Each scene shows the same named points in several views. A view is turned or mirrored, shifted and resized as a whole, has a little noise and may leave points out.

Scene 1
View 1
k_14: [-2.82 -0.57  2.21  2.05  2.25 -0.41 -1.87  0.36  3.23 -3.04 -2.20  2.39]
k_642: [-2.81  1.68 -1.35  2.28  0.13 -1.44  1.27  0.95  5.17 -1.20  3.70  2.05]
k_233: [-5.05 -0.20  0.85  2.26  2.01 -2.63  0.00  1.15  1.25 -0.83 -0.96  1.04]
k_69: [-1.62 -1.18  0.93  2.51  1.68 -0.19 -1.42 -0.08  3.72 -3.44 -2.03  2.25]
k_66: [-3.47 -3.53  1.74  3.51  3.02 -1.67  0.13  0.40  4.33 -3.79 -2.31 -1.76]
k_395: [-2.31 -1.33 -0.38  2.62  0.86 -1.89 -0.77  1.07  0.83 -0.98 -2.02  1.72]
k_783: [-1.99 -0.74 -0.20  2.54  0.80 -1.18 -0.22  0.50  3.32 -2.08 -0.46  1.98]
k_725: [-3.89  0.71  0.48  1.76  1.42 -1.76 -0.85  0.93  1.13 -0.62 -0.67  2.78]
k_627: [ 0.22 -1.83  0.64  2.50  1.17  0.30 -2.25 -0.29  3.16 -3.79 -3.22  3.13]
k_530: [-3.48 -0.77  0.75  2.35  1.95 -1.59 -0.57  0.84  2.19 -1.80 -1.78  1.55]
k_189: [-2.27 -2.29  1.21  3.00  2.13 -0.58 -0.59  0.05  3.89 -3.51 -2.04  0.57]
k_544: [-3.15  0.62  1.04  1.99  1.42 -1.26 -1.48  0.90  1.45 -1.53 -1.64  3.24]
View 2
k_69: [-1.10  0.53  0.39  0.39 -0.30  0.58  1.20  1.25 -1.56  0.98  0.58  1.23]
k_530: [-2.43  2.35 -0.02  2.26  1.20  1.30  0.77  2.10 -1.52  0.30  0.29  1.61]
k_642: [-1.89  6.12  1.99 -0.37  1.99 -0.29  0.04 -0.78 -1.22 -2.40  2.08 -1.74]
k_725: [-3.03  4.64  0.04  1.43  1.30  1.61 -0.10  2.38 -2.18  0.22  1.00  2.12]
k_66: [-0.59 -1.10  0.75  4.39  0.95  1.03  2.32  1.72 -0.49 -0.30 -0.56 -0.36]
k_14: [-1.08  1.62  0.71  1.13 -0.75  1.36  0.79  2.32 -2.12  1.64  0.67  1.23]
k_783: [-1.90  2.59  0.42  0.39  0.99  0.44  0.80  0.28 -1.04 -0.29  0.69  1.05]
k_233: [-2.93  4.15  0.14  3.30  2.16  1.47  0.40  2.70 -1.92 -0.27  0.74  1.65]
View 3
k_66: [ 0.21  5.76 -2.37  2.37  2.42  2.48  1.40  1.64  0.71 -0.40 -1.29  3.51]
k_783: [-3.59  2.47 -4.09  2.28 -0.87 -1.77  0.55  1.88  0.68 -0.45 -1.01 -0.28]
k_642: [-4.29  3.45 -5.29 -0.05  1.14 -2.70 -1.70 -2.04 -1.99 -0.41 -2.32 -1.85]
k_627: [-3.00  3.07 -1.95  3.64 -1.75 -0.96  2.67  5.12  1.40 -0.34 -1.13  0.79]
k_530: [-0.79  2.31 -3.86  2.15 -0.34 -0.47  0.61  1.14  0.31 -0.34 -0.19  2.10]
k_395: [-0.32  1.47 -2.56  2.22 -1.88 -1.25  0.62  0.69 -1.15 -0.32  0.35  2.14]
k_725: [-1.35  0.52 -5.19  1.97 -1.07 -1.78 -0.43  0.07  0.43 -0.25  0.72  1.49]
k_189: [-1.54  4.52 -2.73  2.51  0.95  0.89  1.42  2.52  0.86 -0.16 -1.41  1.95]
k_69: [-2.79  3.70 -3.13  2.61 -0.23 -0.27  1.51  3.02  1.51 -0.29 -0.91  1.08]
k_544: [-3.04  1.22 -4.36  2.39 -1.85 -2.01  0.68  2.05  0.83 -0.24 -0.39  0.19]
k_233: [ 0.17  1.38 -4.95  1.70 -0.41 -0.68 -0.58 -0.58  0.05 -0.37  0.86  2.79]
View 4
k_189: [-1.85 -1.81 -2.55  1.30 -0.79 -1.75 -2.64 -3.20  0.95 -0.98  0.85 -2.14]
k_544: [-0.98 -0.89 -2.53 -0.75  1.26 -1.16  0.22 -1.61  0.50 -0.77  2.50  0.42]
k_642: [ 0.75 -5.83 -5.98  0.30  0.79 -3.05 -1.86  1.47  2.43 -2.87  2.30  0.67]
k_530: [-1.10 -1.68 -3.36  0.19  0.50 -1.13  0.14 -2.37  0.98 -0.21  1.12 -0.94]
k_14: [-1.28 -0.27 -1.73  0.42  0.93 -1.29 -1.10 -2.46  0.38 -1.86  2.27 -1.47]
k_233: [ 0.01 -2.21 -4.29 -0.51  1.20 -0.49  1.37 -2.02  1.31 -0.07  0.40 -0.98]
k_783: [-1.43 -2.73 -3.46  0.48  0.07 -2.23 -1.56 -1.32  1.04 -0.73  1.88  0.45]
k_627: [-3.39  0.09 -0.67  0.98 -0.67 -2.23 -3.09 -2.57 -0.19 -0.38  3.17  0.37]
k_725: [-0.31 -1.99 -3.55 -0.82  1.72 -1.08  0.92 -1.22  0.78 -0.71  2.02  0.62]
k_66: [-1.90 -2.13 -3.13  1.83 -1.38 -0.99 -2.41 -4.18  1.01 -0.44 -0.76 -4.36]
k_395: [-1.45 -1.89 -3.11 -0.40  0.58 -1.81 -0.58 -1.56  0.78  0.00  2.14  1.09]

Which points are out of place in each view (at most two, in the order of its rows)? Write none if all are in place.
view 1 | none
view 2 | none
view 3 | k_783, k_544
view 4 | k_395
